A landscape with many valleys, sampled at points; each row gives a point and its height.
From any point a ball takes the steepest step (drop divided by distance) to one of its 2 nearest points. It stops when none of these is lower. Distance is the straight distance between rows; heights are no part of it.
saku: 3 -33 -40 38 18 7 -19 49 20 -12 -10 12 -11 -9 -34 -11 -42 -15 12 -38 -33
 61 13  height 231
sak: 23 48 79 -64 -34 2 0 -57 -41 -53 -14 11 20 -29 28 34 -11 -21 0 32 -13
 -44 21  height 419
zepi: 14 -50 4 26 22 16 -35 -14 29 -53 12 -10 -18 17 -28 -20 -40 -18 17 -4 23
 76 -26  height 342
loko: -60 34 26 -22 4 -1 47 48 -11 -31 -5 7 -24 9 42 14 -20 -40 43 5 2 -19 26  height 275
Nimo: -23 42 69 -45 -12 0 26 7 -15 16 9 2 10 -22 25 9 24 -13 -3 37 20 -66 -30  height 613
gize: 39 -41 6 17 -12 -57 20 24 46 -47 51 -20 12 36 10 -27 7 -24 -11 41 77 34
 2  height 757
raso: -59 -27 20 12 -1 -6 -67 -18 17 -2 14 7 -16 -9 -6 -11 -34 -2 -19 4 45 5
 -57  height 761
vekap: -51 32 -91 20 -5 19 16 -2 -44 81 -21 39 46 24 18 -22 5 -6 -9 -61 -37 1 1  height 350
gupof: 1 -54 -54 -1 -48 37 -38 -15 30 -6 -36 42 25 -54 38 -13 -16 -7 38 -20 20
 8 -20  height 212
pob: -9 13 5 69 43 2 7 24 -7 27 -17 -22 -10 59 -29 -50 -21 22 17 -41 -27 59
 -52  height 341
posam: -102 9 -3 18 -2 -12 12 38 -29 41 16 19 2 26 34 -21 -23 19 -1 -13 39 -28
 -44  height 334
Milub: 41 31 4 -14 16 -19 55 16 -7 40 17 -44 -34 31 -21 15 60 18 -27 9 -55 -37
 55  height 337
fufu: -14 -67 -32 31 -10 26 -19 -13 30 -41 -10 39 -5 -14 13 -36 -35 -36 50 1
 32 53 -41  height 731
lifog: 47 -77 -25 7 -9 -2 -37 34 20 -10 15 -18 35 -28 -24 -9 4 13 -31 -29 30 20
 5  height 51
bopu: 16 -4 -2 46 33 -12 23 43 13 22 -17 -5 -11 3 29 -43 -3 24 18 -20 7 29 -44  height 168
zisiv: 2 42 45 -17 -35 12 -18 -87 -63 -26 -12 32 37 -18 21 43 -18 -2 22 32 -33
 -49 32  height 509
Sazuz: 47 -8 -45 12 34 -2 7 21 -19 79 -18 28 -12 12 -51 -19 13 6 -24 -67 -78 4
 -28  height 490
sedal: -50 -19 18 6 0 -14 -84 -6 7 19 30 -5 12 11 -47 5 -30 35 -40 -17 50 6 -16  height 752
Ruzi: -7 4 37 -31 19 8 -40 -26 5 -12 1 -14 -1 -14 -41 1 -2 7 -11 -4 20 -17 5  height 330
Kibib: 48 -66 -50 32 18 12 -17 12 34 -47 -4 4 -18 0 -28 10 -27 -14 6 -23 -32 74
 21  height 220
Navo: 1 40 -19 -15 46 48 23 -30 -45 56 9 -2 33 -2 -71 10 15 24 -18 5 -30 -20 2  height 455
sosu: -2 41 53 -51 25 -8 -26 -55 -8 23 8 -20 2 -10 -54 -22 51 6 -13 37 17 -51
 -24  height 167
guk: 11 5 10 -15 27 10 3 23 16 -2 0 -12 -6 -14 -25 14 4 11 10 -3 -18 -11 18  height 294
pup: -3 16 10 76 38 -17 41 10 16 9 -30 -33 -36 64 11 -40 -18 34 6 -16 -17 76
 -27  height 328
non: 27 0 -16 86 11 -13 60 5 34 -1 -24 -30 -45 48 4 -20 -31 24 -35 -12 -25 81
 9  height 317
Gim: -13 1 -13 -2 -22 15 -46 -23 5 50 -26 27 38 -45 2 15 3 50 0 -12 10 -36
 -34  height 538
dag: 48 -35 -14 5 9 15 34 -21 55 -40 9 13 -28 0 60 -5 -1 -11 47 47 13 13 -18  height 230
Dabob: -67 29 -33 19 -3 -6 -60 -83 -41 -7 -17 61 22 19 -23 40 2 13 22 18 -2 14
 12  height 374
Muzan: 54 -8 8 -30 29 -8 -27 -17 32 -40 14 -41 -30 6 -36 11 11 -5 -13 7 -10 21
 55  height 269
Fizu: -16 37 42 -35 2 -30 39 68 -26 23 38 -49 21 28 1 -2 31 3 -17 -1 21 -48 35  height 549
danip: -94 3 20 17 19 -9 36 36 -27 12 -6 5 -26 26 57 -55 -16 -6 28 -10 16 -17
 -60  height 290
Reki: 16 26 51 -18 27 -16 13 11 28 6 13 -21 -33 -7 26 -24 39 -7 5 48 24 -33
 -26  height 500
Lim: 11 -20 -13 17 10 25 -79 -30 19 48 -11 6 17 -22 -55 -21 -10 51 -16 -42 -6
 9 -45  height 570
raza: -79 12 -52 36 -43 9 -21 36 5 3 -26 62 30 1 7 22 -8 -11 20 -31 -7 12 51  height 293
miz: -13 5 19 -20 -17 -21 15 73 -30 21 36 -34 41 5 -33 25 15 7 -46 -22 10 -39
 41  height 588
sala: -29 25 -54 29 -43 -2 10 17 -60 54 5 37 72 -1 12 55 -5 20 -10 -11 -23 -11
 24  height 611
riza: -24 39 31 9 65 -6 53 -3 -16 29 12 -30 -43 61 21 -51 23 25 25 6 -12 -4
 -28  height 288
Dop: 40 -32 14 -71 -35 1 -15 -9 9 -75 26 -15 0 0 33 6 -5 -37 -4 4 62 -7 11  height 708
mer: 12 14 27 -2 54 23 -29 -26 18 8 12 -23 -26 20 -79 -10 2 11 11 -3 -33 25
 -3  height 400
keba: -39 -14 2 -10 -20 20 -29 -24 16 2 -31 32 -5 -49 28 2 -11 -6 19 13 20 -24
 -41  height 226
roso: -24 36 -31 19 -37 42 31 -16 -45 3 -28 53 52 -15 -7 34 7 -20 31 5 -68 -10
 63  height 464
debe: -14 12 55 32 29 -54 17 38 8 1 26 -38 -34 33 15 -57 13 -11 -12 30 54 15
 -45  height 429
Tasu: 37 -12 -1 32 35 -3 10 -1 59 -43 25 -24 -49 35 -9 6 -27 -12 -7 24 -12 54
 49  height 295
Gur: -46 14 18 -24 -63 -17 -35 -34 -25 -75 -22 31 11 -19 50 51 -47 -39 3 12
 25 -3 42  height 452
Buz: 12 18 12 -31 5 31 -19 -61 -20 -18 -41 9 15 -39 -32 31 -5 18 14 -10 -27
 -23 25  height 589
sud: 32 -18 -5 6 -3 15 -8 42 23 48 -13 0 27 -49 14 -26 18 30 -3 -22 9 -26 -38  height 228
kozu: -53 44 -22 10 49 52 10 -23 -47 59 22 -6 -2 37 -66 -19 -19 6 1 -7 -12 22
 -18  height 373
Lomu: -66 10 -47 37 4 13 -12 26 -13 48 0 30 18 18 -33 -13 -35 14 10 -47 -16 14
 -3  height 263
sope: -19 -9 26 -52 -12 -3 4 20 22 -72 11 6 -23 -7 57 10 -27 -63 2 40 34 -9
 -16  height 377
duted: -17 -13 -11 26 12 14 6 33 18 8 -24 27 -18 -29 37 -36 -14 -11 50 -3 12 12
 -42  height 207
dovip: 15 -24 -23 -10 -56 4 -22 30 -13 39 -17 16 51 -47 -16 54 -3 28 -36 -38
 -33 -19 16  height 244
zop: -19 51 2 -15 -16 36 69 0 -49 34 -20 17 28 -19 23 21 12 -4 43 5 -39 -39
 13  height 453
sot: -7 -24 33 7 -4 -25 18 51 19 -12 29 -4 -4 -17 62 -39 16 -29 -7 38 68 -22
 -72  height 344
potot: -39 45 -51 -6 17 44 53 -2 -68 43 -16 7 27 7 -4 -1 5 -2 16 -11 -38 -16 19  height 382
bove: -37 23 0 5 42 47 -22 -35 -8 27 1 11 -13 17 -80 -8 -23 5 28 -6 -33 18 -11  height 386
rivi: -55 24 16 9 -76 -9 -25 -37 -26 -26 -20 61 44 -28 59 54 -2 -13 43 27 -5
 -14 27  height 585
dazor: -42 -15 -25 2 -43 -14 35 96 -36 19 -8 3 25 -2 35 17 -23 -2 -7 -61 -29
 -11 32  height 217
mar: 49 -58 5 28 -5 -11 -19 -37 33 -56 25 -18 4 40 -35 -27 -3 -7 10 6 60 68
 -48  height 326
zuvo: 61 -13 -3 1 10 -40 -9 26 13 38 17 -49 -14 -8 -55 -1 58 14 -35 9 -32 -11
 38  height 264
Dor: -12 -9 43 9 4 -43 -3 61 12 11 31 -28 7 -2 17 -47 14 -9 -20 16 73 -18 -28  height 396
Gatas: 29 -10 -25 -16 -21 -14 59 59 -37 52 -30 2 -17 8 39 15 30 9 -1 -49 -86
 -10 17  height 376
vil: -38 -16 17 -2 26 16 -43 -5 17 -40 3 3 -26 2 -34 -5 -53 -26 17 -7 11 39 1  height 357
rarif: -1 11 25 -19 -35 -12 -43 -34 -32 8 6 0 59 -19 -8 55 -2 46 -33 -3 24 -41
 21  height 438
zaf: 40 18 28 2 -9 -11 62 41 22 21 9 -43 -27 2 81 -6 35 14 9 17 -13 -29 21  height 397
Kudi: 29 -30 -33 -13 -49 7 2 49 -13 32 -40 35 19 -48 -5 44 -1 -14 -12 -45 -66
 -2 25  height 309
Zoles: -87 -1 -23 28 -33 17 -11 42 13 -18 -24 50 -5 -14 35 -10 -20 -43 35 -11
 19 12 25  height 258
povi: -16 21 52 -36 13 6 -9 -28 11 2 -6 -3 -19 -33 10 -17 36 -13 -6 41 19 -54
 -67  height 542
mil: -34 -19 -38 23 -18 -17 24 72 -13 39 -35 13 31 -2 64 -44 -17 6 14 -71 -24
 -7 -14  height 106
poveg: 67 -30 -36 46 12 -14 29 48 30 19 -15 -1 -12 -14 26 -15 9 20 -10 -15 -21
 30 -17  height 165
vif: -25 -29 4 -18 -27 -3 -63 -47 5 -19 7 0 -12 -30 26 1 -10 6 -34 -2 69 -21
 -54  height 770
dapuv: 67 -22 3 2 -32 -19 46 -59 76 -45 30 -11 -17 37 20 -31 9 -16 -8 69 33 -11
 28  height 284
muge: 53 -14 10 -31 -2 -10 16 -61 60 -80 28 -2 -51 46 36 -24 2 -31 -2 66 27 9
 3  height 267
Banu: 54 -2 22 -28 24 -24 -49 -52 28 -24 18 -53 -29 13 -44 -31 24 -9 -9 21 26
 25 20  height 254
Lus: 23 -5 -31 7 -9 4 18 56 -6 62 -25 10 20 -28 19 -14 11 19 -4 -57 -39 -30
 -29  height 281
rosaf: 47 -42 12 -10 -9 -24 -3 34 38 -24 36 -28 17 -6 24 -16 20 -16 -4 26 58 0
 -1  height 750
Sisuf: -35 17 3 38 44 27 1 16 -36 56 21 -24 0 63 -55 -48 -18 19 3 -33 -10 26
 -49  height 356
Vata: -35 15 -61 14 -11 6 -29 -12 -31 47 -2 40 56 -2 -39 46 -13 35 -13 -17 -19
 -1 16  height 590
zas: -18 -47 -34 -5 -23 5 -45 30 -3 -27 -15 7 18 -27 -49 50 -41 -4 -28 -48
 -28 21 61  height 732
Nokeb: 0 23 29 47 39 -39 46 23 26 -9 18 -48 -49 69 7 -34 -9 11 -19 11 2 31 39  height 336
sopek: 18 34 8 -28 65 23 7 -35 1 -1 11 -16 -19 23 -89 28 17 9 4 3 -58 4 37  height 413
Boruz: -44 48 -37 24 3 41 15 -37 -64 13 -1 43 50 8 -22 33 -7 -14 17 39 -34 -4
 61  height 432
pumab: -64 32 20 -12 -27 -21 -31 -45 -40 -56 -6 43 28 17 6 59 -42 -20 2 24 6 -9
 51  height 407
faro: -5 1 -9 -19 3 -5 52 66 -59 31 15 -22 12 21 -20 27 16 6 -36 -39 -38 -20
 37  height 615
Vabe: -15 36 32 11 59 21 21 -13 -3 40 5 -6 -37 24 -24 -42 18 16 32 11 -12 -10
 -56  height 323
nonav: -34 44 14 -18 43 38 -6 -71 -45 35 19 11 25 12 -66 15 0 18 -20 36 6 -23
 -13  height 424
mada: 80 -37 3 -31 -17 -14 -14 -52 32 -33 25 -30 -10 -3 19 -26 48 -5 14 27 57
 -15 -15  height 303
nokin: -62 33 -53 33 -23 15 -52 -48 -3 15 -42 90 36 3 -1 22 32 11 36 0 -9 19 10  height 349
vune: 33 14 -30 -10 34 23 13 5 -24 64 -4 9 9 -3 -70 3 36 28 -17 -30 -61 -18 -8  height 474
foz: 27 7 -2 -27 -39 15 -54 -65 -29 -40 -7 -3 -14 -40 4 27 -15 6 -27 -30 70
 -22 3  height 789
Lepun: 10 41 22 -5 -45 27 45 -18 -59 25 10 26 67 -39 13 45 2 6 23 18 -56 -38 29  height 548
nerut: 57 -14 37 -57 -51 2 2 11 -10 -35 7 -32 35 -51 8 58 14 -12 -23 -16 -21 -3
 59  height 667
Gimul: 16 38 -17 -26 52 19 76 1 -44 36 10 -32 -26 41 -11 14 41 21 -10 0 -64 -15
 36  height 367
Mufu: -17 -23 2 -42 -21 2 -36 6 0 -69 5 -8 14 -11 -9 48 -56 -24 -18 -28 34 12
 62  height 709
fol: -76 -1 -29 -18 13 -3 58 52 -52 4 -12 -13 21 44 39 -20 -12 -1 22 -44 -38
 5 37  height 162
rovo: -4 25 46 -55 -54 -8 -33 -48 -26 -49 -9 0 7 -36 46 29 -7 -20 -35 19 43
 -41 -19  height 469
bopel: 48 -26 2 -46 3 16 3 -50 43 -72 8 2 -43 6 47 5 -1 -31 34 35 20 3 -9  height 252
Tid: 41 -66 -23 -31 -46 14 -8 49 4 -39 5 -10 19 -36 8 56 -14 -19 -15 -31 -16
 17 49  height 391
fisu: -8 3 28 -19 -27 3 -24 7 2 32 0 -2 43 -36 -3 20 11 35 -22 -4 31 -47 -11  height 497
Fube: 21 23 49 51 32 -25 1 -19 37 7 13 -37 -46 38 -21 -44 14 -8 -1 57 24 42
 -41  height 390
zadit: -30 -10 2 -13 -37 0 -26 9 -11 -27 -13 14 44 -24 -9 65 -39 2 -12 -19 -2
 -6 60  height 722
Kud: 27 -31 -21 52 -2 -45 70 64 15 -4 -16 -30 1 20 80 -27 1 29 -19 -18 17 40
 -4  height 767
Dagul: -21 36 55 -83 -36 -32 -30 3 -11 -64 12 -12 -1 2 14 -7 -6 -36 -61 45 42
 -30 -2  height 555
bar: -12 -2 -17 10 40 2 21 49 -19 10 16 -12 -20 28 -58 4 -14 5 -7 -38 -46 18
 28  height 206
Vuf: 29 50 53 -76 7 4 -18 -67 -15 -62 -26 -7 -24 -16 0 13 6 -26 -7 28 1 -32
 14  height 343
Rup: 14 -21 38 4 18 -30 -30 -10 29 -46 36 -29 -23 27 -15 -45 -1 -40 -19 41 52
 38 -43  height 537
siga: 13 45 57 -58 21 17 5 -53 -10 -10 -11 2 5 -18 -18 16 29 0 8 33 -9 -52 -4  height 271
dof: -33 3 18 -57 -31 -1 -30 -34 -5 -77 -5 9 -20 -19 44 17 -35 -54 -23 23 33
 -21 -23  height 415
saz: -53 44 -32 27 17 11 -27 -74 -72 5 5 55 41 23 -4 42 2 -8 22 65 -9 3 31  height 401
ked: 89 -18 -19 39 -12 6 56 4 45 31 -13 -18 -41 -11 46 -4 32 18 -34 23 -47
 -15 35  height 211
godi: 26 -15 31 -62 -30 -1 -17 19 6 -51 12 -26 20 -20 13 36 -12 -23 -18 -3 32
 -2 47  height 694
Sulug: 17 -59 -30 53 -2 4 7 23 32 -21 -6 25 14 -5 9 -35 -33 -5 30 -8 45 70 -64  height 735
saras: 69 -32 -20 -39 -27 23 -35 -40 -3 -51 8 -25 -6 -27 -3 14 1 -3 -6 -42 48
 -7 22  height 796
fof: -39 51 53 -23 -36 7 49 6 -42 19 14 19 39 -12 34 37 -7 -8 9 31 2 -54 3  height 702
gemi: 67 -24 3 -17 18 31 -10 -54 41 0 -11 -4 -20 -36 28 -24 42 16 33 31 13 -8
 -47  height 310
tufi: 69 -5 -22 57 36 0 8 4 32 26 -18 -6 -40 13 -32 -13 2 24 -12 -15 -64 49
 -11  height 158
neve: -62 16 56 18 25 -7 -35 3 -6 23 37 -17 -18 36 -52 -39 -3 -8 -27 17 32 -7
 -72  height 489
kisor: -69 37 17 -6 -37 -43 -33 -48 -32 -22 -1 37 26 -11 53 58 2 2 -8 50 14 -46
 -47  height 457
keb: 9 26 -4 -3 33 7 48 32 1 15 -11 -13 -31 8 16 4 12 14 30 -9 -45 -12 17  height 259
Lafa: -3 23 2 -12 -34 -16 -76 -78 -31 -24 -2 -2 -23 -31 11 25 5 14 -47 -11 73
 -39 -46  height 779
fese: 15 -2 11 -3 43 43 -37 -74 28 -20 -29 0 -55 -12 -29 -22 -7 -6 48 10 -22
 38 -42  height 610
divi: 44 4 16 19 1 -15 49 -12 65 -35 35 -25 -35 37 31 -24 -11 -24 -23 68 28 9
 48  height 301
kez: 47 -24 -39 3 5 -13 29 58 -15 30 -27 16 -38 4 -4 25 4 -3 -12 -43 -77 10
 31  height 402
todil: 8 9 20 6 11 -5 49 47 1 34 -15 -21 -8 -7 79 -33 33 31 26 -7 -1 -31 -30  height 340
gokug: 60 -23 -8 -16 9 -18 -7 -24 52 -73 39 -37 -30 44 -10 4 -17 -20 -18 24 15
 43 67  height 286
Maduf: 54 3 13 69 -2 -24 22 -43 60 21 6 -43 -18 23 -24 -46 22 12 -14 56 33 55
 -20  height 408
vaso: -16 -5 42 -34 26 -21 -42 5 21 -64 34 -18 -33 30 -21 -24 -29 -45 -29 24
 40 34 0  height 550
kof: 64 -17 -9 24 37 18 -16 -29 49 -3 -6 -15 -28 -8 -24 -13 7 20 15 9 -31 42
 -10  height 181
Geb: 7 -54 -11 -7 -10 22 -31 -6 27 -4 -6 12 15 -47 22 -15 -13 7 11 -4 46 -4
 -40  height 173
bog: 12 -53 -18 -13 -34 16 -38 18 14 -3 -4 -2 35 -50 11 17 -17 19 -17 -31 29
 -9 7  height 118
nimu: -71 22 -9 9 -27 -44 -43 -24 -44 -4 -1 54 49 4 20 68 -1 16 21 31 26 -13
 -13  height 383
viled: -111 32 -36 28 -7 -24 -22 1 -39 31 14 57 23 29 10 38 0 9 18 23 29 6 -22  height 320
nura: -13 -9 -17 9 -6 31 -76 -70 17 42 -32 28 3 -41 -16 -14 -8 42 12 -22 10 -4
 -63  height 559
Dimep: -9 15 -60 -1 -18 13 36 24 -49 74 -32 31 36 -3 16 -9 10 -1 0 -62 -60 -27
 -7  height 324
koro: 20 14 41 -44 -13 -9 -41 -37 -21 -5 -2 -31 35 -25 -44 16 18 18 -41 -11 31
 -42 31  height 378
zofa: 74 -39 -19 45 -23 -36 30 -53 63 -12 24 -28 9 23 -24 -34 28 12 -10 43 43
 35 -4  height 420
vip: 26 -20 12 -51 -36 35 -3 -34 8 -40 -23 5 -1 -52 54 23 0 -27 37 12 19 -14
 -7  height 384
lebin: -90 54 -37 13 12 39 44 -17 -61 31 -13 33 9 23 10 -12 -1 -17 32 14 -2 -8
 11  height 410
Bara: 3 28 -1 1 -35 24 -32 -93 -47 -5 -45 42 38 -35 1 40 0 27 33 7 -34 -32 27  height 562
Moros: -46 18 60 21 40 -22 -6 22 10 -17 26 -18 -50 33 -6 -44 -11 -35 -11 29 23
 12 -72  height 456
tep: -35 44 11 -30 38 7 58 32 -59 20 35 -37 18 41 -14 7 10 -4 -20 -2 7 -29 29  height 506
raten: -61 30 2 -8 16 5 -37 -87 -36 5 1 34 12 10 -40 33 -16 14 -4 25 5 -14 -20  height 395
zuge: -72 7 16 -11 51 -11 59 22 -33 13 -4 -18 -14 57 53 -54 0 17 37 -11 -12 1
 -25  height 253
Pegib: 21 18 41 -30 -41 16 20 1 -24 -11 -4 4 48 -51 4 58 2 1 9 1 -44 -24 46  height 620
meva: 44 -8 -5 65 25 -16 31 6 40 -5 9 -35 -54 40 -27 -5 -15 11 -43 4 -36 52 48  height 307
baf: -28 15 29 -12 23 -12 32 35 25 -48 10 3 -57 16 56 -4 -29 -50 27 39 15 6
 -3  height 333
befe: 75 0 15 -26 9 1 1 -46 55 -3 7 -35 -26 -13 21 -11 50 4 10 53 11 -18 11  height 280
feru: -36 -59 -22 1 -16 10 -22 -30 21 -70 8 25 -20 -9 38 -24 -32 -58 21 17 38
 17 -69  height 726
zade: -11 -14 56 8 21 -22 -58 -5 14 1 32 -37 -11 14 -53 -48 3 -16 -26 15 48 18
 -44  height 519
tuke: -33 18 32 -19 -39 4 32 52 -17 12 7 -1 32 -22 32 36 -12 0 7 -10 6 -33 18  height 677
Vugu: -80 12 -53 44 -38 4 -48 8 23 25 -32 78 18 -9 24 2 7 -1 34 -17 12 19 -2  height 321
keto: 31 -3 10 18 26 -52 -30 26 10 28 40 -66 -4 11 -87 -29 31 10 -27 4 -2 18
 23  height 240
Beru: 70 -31 -4 14 5 15 9 13 40 25 -10 4 9 -48 46 -32 36 23 25 19 22 -11 -57  height 285
Gevo: 17 14 -29 -16 36 24 27 0 -25 6 -15 8 -15 7 -66 44 8 -1 4 -19 -84 4 47  height 426
nen: -38 13 4 -16 27 -8 72 40 -25 6 -12 -32 -13 43 64 -15 11 13 37 -20 -43
 -13 21  height 208
Dafus: 57 -31 -6 -56 -42 -4 -5 -43 7 -94 30 1 -32 20 31 -13 9 -34 14 -10 66 -25
 -30  height 714
Fis: 29 -13 0 39 39 -24 -10 41 2 20 21 -35 -22 37 -83 -12 9 19 -37 -27 -40 39
 15  height 222
kepo: -17 47 70 -68 -17 -12 -1 -7 -24 -49 6 7 21 2 0 31 -23 -28 -26 39 10 -34
 26  height 503
gar: 106 -51 -48 46 -5 -5 25 -6 54 15 -3 5 8 -12 2 -18 32 28 -20 1 -10 37 -24  height 133
mamiv: 38 22 44 -44 33 -6 -51 -73 11 -2 -3 -45 -30 -13 -43 -32 42 0 -2 20 17
 -17 -11  height 229
Tuneb: -100 33 -65 40 -10 -1 -16 16 -24 48 1 52 24 41 0 3 -12 8 18 -25 17 21 4  height 283
sede: -56 21 -16 5 -24 5 26 37 -41 40 8 11 44 5 4 30 -16 21 -6 -20 4 -32 19  height 638
nibig: -33 -11 -33 23 -36 5 -2 69 2 27 -21 24 26 -28 26 4 -24 5 12 -41 -5 -11 7  height 159
safo: 29 0 0 -34 26 38 -27 -65 14 -37 -40 -3 -30 -38 -17 8 2 -4 38 -5 -16 6 7  height 603
beza: 31 -41 -52 2 -4 36 -30 -8 30 -10 -38 23 4 -47 -3 -9 -13 -6 35 -29 -27 29
 1  height 223
teb: 64 -45 -19 24 5 -32 18 58 9 15 0 -10 -48 15 -12 22 15 6 -50 -13 -47 22
 49  height 417
mamo: -73 35 39 -31 17 -13 -5 -2 -17 -9 31 14 -4 27 -28 8 -26 -21 -27 23 27
 -28 -17  height 448
giz: -5 -46 -14 -36 -36 0 -20 -42 6 -94 26 12 -22 -4 43 -20 -19 -51 -8 -6 56
 -21 -65  height 719
Miri: 76 -55 -20 36 6 -30 -26 20 33 17 12 -33 18 -12 -51 -30 30 20 -30 -5 10
 43 -15  height 99
dut: -65 10 9 -15 1 5 -34 -26 -6 -38 -8 25 -1 1 -28 29 -48 -19 8 -1 8 4 34  height 375
Febom: 109 -55 -42 19 -27 6 31 -5 55 2 3 -6 -12 -13 26 12 35 15 -18 19 -29 2 20  height 169
nadub: -49 5 -2 1 9 14 11 36 12 -29 -15 18 -19 -6 6 4 -27 -34 48 -4 -7 10 24  height 219
domem: -43 40 5 21 -63 30 6 -28 -18 -5 -35 75 48 -25 31 31 21 -19 50 20 -33 -14
 47  height 522
kurug: 83 -7 -6 25 2 -14 19 -19 55 29 9 -38 -24 -14 9 -25 46 20 -18 50 -10 -11
 25  height 251
lop: 51 -34 -36 1 26 20 -23 -2 31 -10 -24 2 -24 -30 -39 12 -4 4 5 -22 -59 34
 18  height 203
Kosa: 42 -16 -29 31 24 25 21 -15 51 -16 -18 9 -42 -12 27 -9 -9 -1 48 23 -26 38
 0  height 205
gof: -70 19 39 -13 3 -15 4 41 -14 20 26 6 2 7 8 -6 -11 -4 -20 9 51 -47 -28  height 398
sonod: 49 -24 -7 -19 -26 22 -9 25 11 33 -23 -1 33 -66 -1 19 28 25 -11 -21 -32
 -29 -10  height 142
laba: -4 -28 4 0 -23 -18 32 111 -5 -10 14 -27 7 -7 41 21 -15 -8 -9 -37 0 -1 36  height 274
vive: -93 33 -14 18 25 29 22 -8 -35 36 -8 26 -25 32 0 -50 -14 -10 43 -5 -5 -1
 -42  height 434
kina: -19 -28 -28 11 1 4 -41 38 1 19 6 6 21 -13 -59 21 -32 20 -32 -51 -18 8 18  height 737
dumak: 12 30 35 51 12 -33 64 -4 51 -19 18 -42 -54 50 29 -49 -14 -12 -32 48 37
 26 31  height 322
suli: 11 8 46 35 40 -3 -10 -2 21 27 5 -17 -30 3 -14 -51 23 5 14 24 18 12 -72  height 360
vid: -51 36 26 -16 49 12 22 14 -28 16 33 -8 -6 35 -48 -5 -9 -4 -5 7 13 -17 1  height 477
vuvid: -66 22 -27 6 33 11 37 39 -33 -3 -2 -3 -12 39 -19 -10 -26 -11 33 -36 -27
 16 31  height 188
miki: -25 33 37 -20 -59 -47 -57 -51 -52 -40 1 24 25 -14 52 62 -20 7 -22 21 28
 -37 -10  height 526
kati: 29 -56 -3 24 3 -10 22 31 34 -28 24 5 11 -8 33 -27 -3 -5 14 16 59 23 -42  height 742
videz: -16 -21 10 -3 8 -11 -62 15 3 9 27 -27 22 2 -83 3 -13 23 -46 -34 20 6 23  height 744
raku: 90 -31 -25 65 8 -18 -11 -11 42 28 -4 -21 -20 9 -60 -17 21 21 -43 0 -31
 69 -9  height 132
zose: -20 -4 28 3 4 3 15 39 9 18 -4 5 -14 -27 48 -25 4 -5 20 12 31 -32 -50  height 268
leke: 35 -29 -4 44 -10 -52 57 58 32 -16 30 -35 1 23 47 -22 13 3 -20 21 60 26
 13  height 762
neso: 31 42 44 -28 6 -9 38 23 14 21 13 -33 -15 -2 23 8 47 3 11 26 -6 -44 20  height 454
tud: 55 0 -24 3 9 -14 49 37 -9 69 -37 -4 0 5 50 -18 44 35 -4 -49 -71 -27 -27  height 329
toda: -30 1 -48 16 -1 9 -73 -35 -1 51 -9 31 35 -3 -59 22 -22 51 -13 -42 -15 15
 -17  height 580
sizu: -48 15 -72 -2 28 21 36 14 -70 54 -9 -3 22 37 -13 -24 -14 -2 -17 -53 -46
 18 15  height 363
Vediv: -6 -18 -25 45 18 -37 36 56 3 24 -44 -4 16 14 65 -64 -12 23 9 -58 -15 40
 -45  height 139
seteb: 44 -53 -33 -5 -51 2 12 82 6 6 -8 8 14 -49 33 36 -4 -22 -3 -36 -36 13 21  height 355
Lud: -13 2 -37 20 18 18 -5 26 9 27 -26 26 -3 -12 -34 -13 -16 4 24 -41 -45 12
 -2  height 246
Kerim: 39 29 23 -35 13 -39 8 20 3 20 27 -51 1 6 -48 18 50 -2 -23 18 -23 -35 58  height 299
sota: 32 3 -47 -21 8 10 41 28 -52 43 -36 33 -19 10 -37 38 21 -15 -5 -36 -93 -2
 36  height 422
lazek: 79 -51 -7 1 -12 -21 -6 -71 36 -63 31 -16 -17 38 -12 -28 23 3 15 2 52 26
 -18  height 315
Puge: -18 17 27 -35 -25 25 7 -14 0 -13 -30 21 7 -51 26 29 -5 -15 39 20 -6 -34
 5  height 316

Call two points neighbours if one is among the 2 nearest of the other. Go from one point of each pair to the other, from neighbour to neighbour, staying as low as possible. Name the highest point that can't be avoided.
sosu and lifog => Nokeb
sosu and sonod => teb
fol and sonod => zofa
mil and gar => bopu
sonod and mil => gemi

For each start below, name the point where the ball stops.
bove => sosu
rivi => gar
miki => lifog
dumak => lifog
vaso => gar
fof => mil
Rup => mil
sala => fol
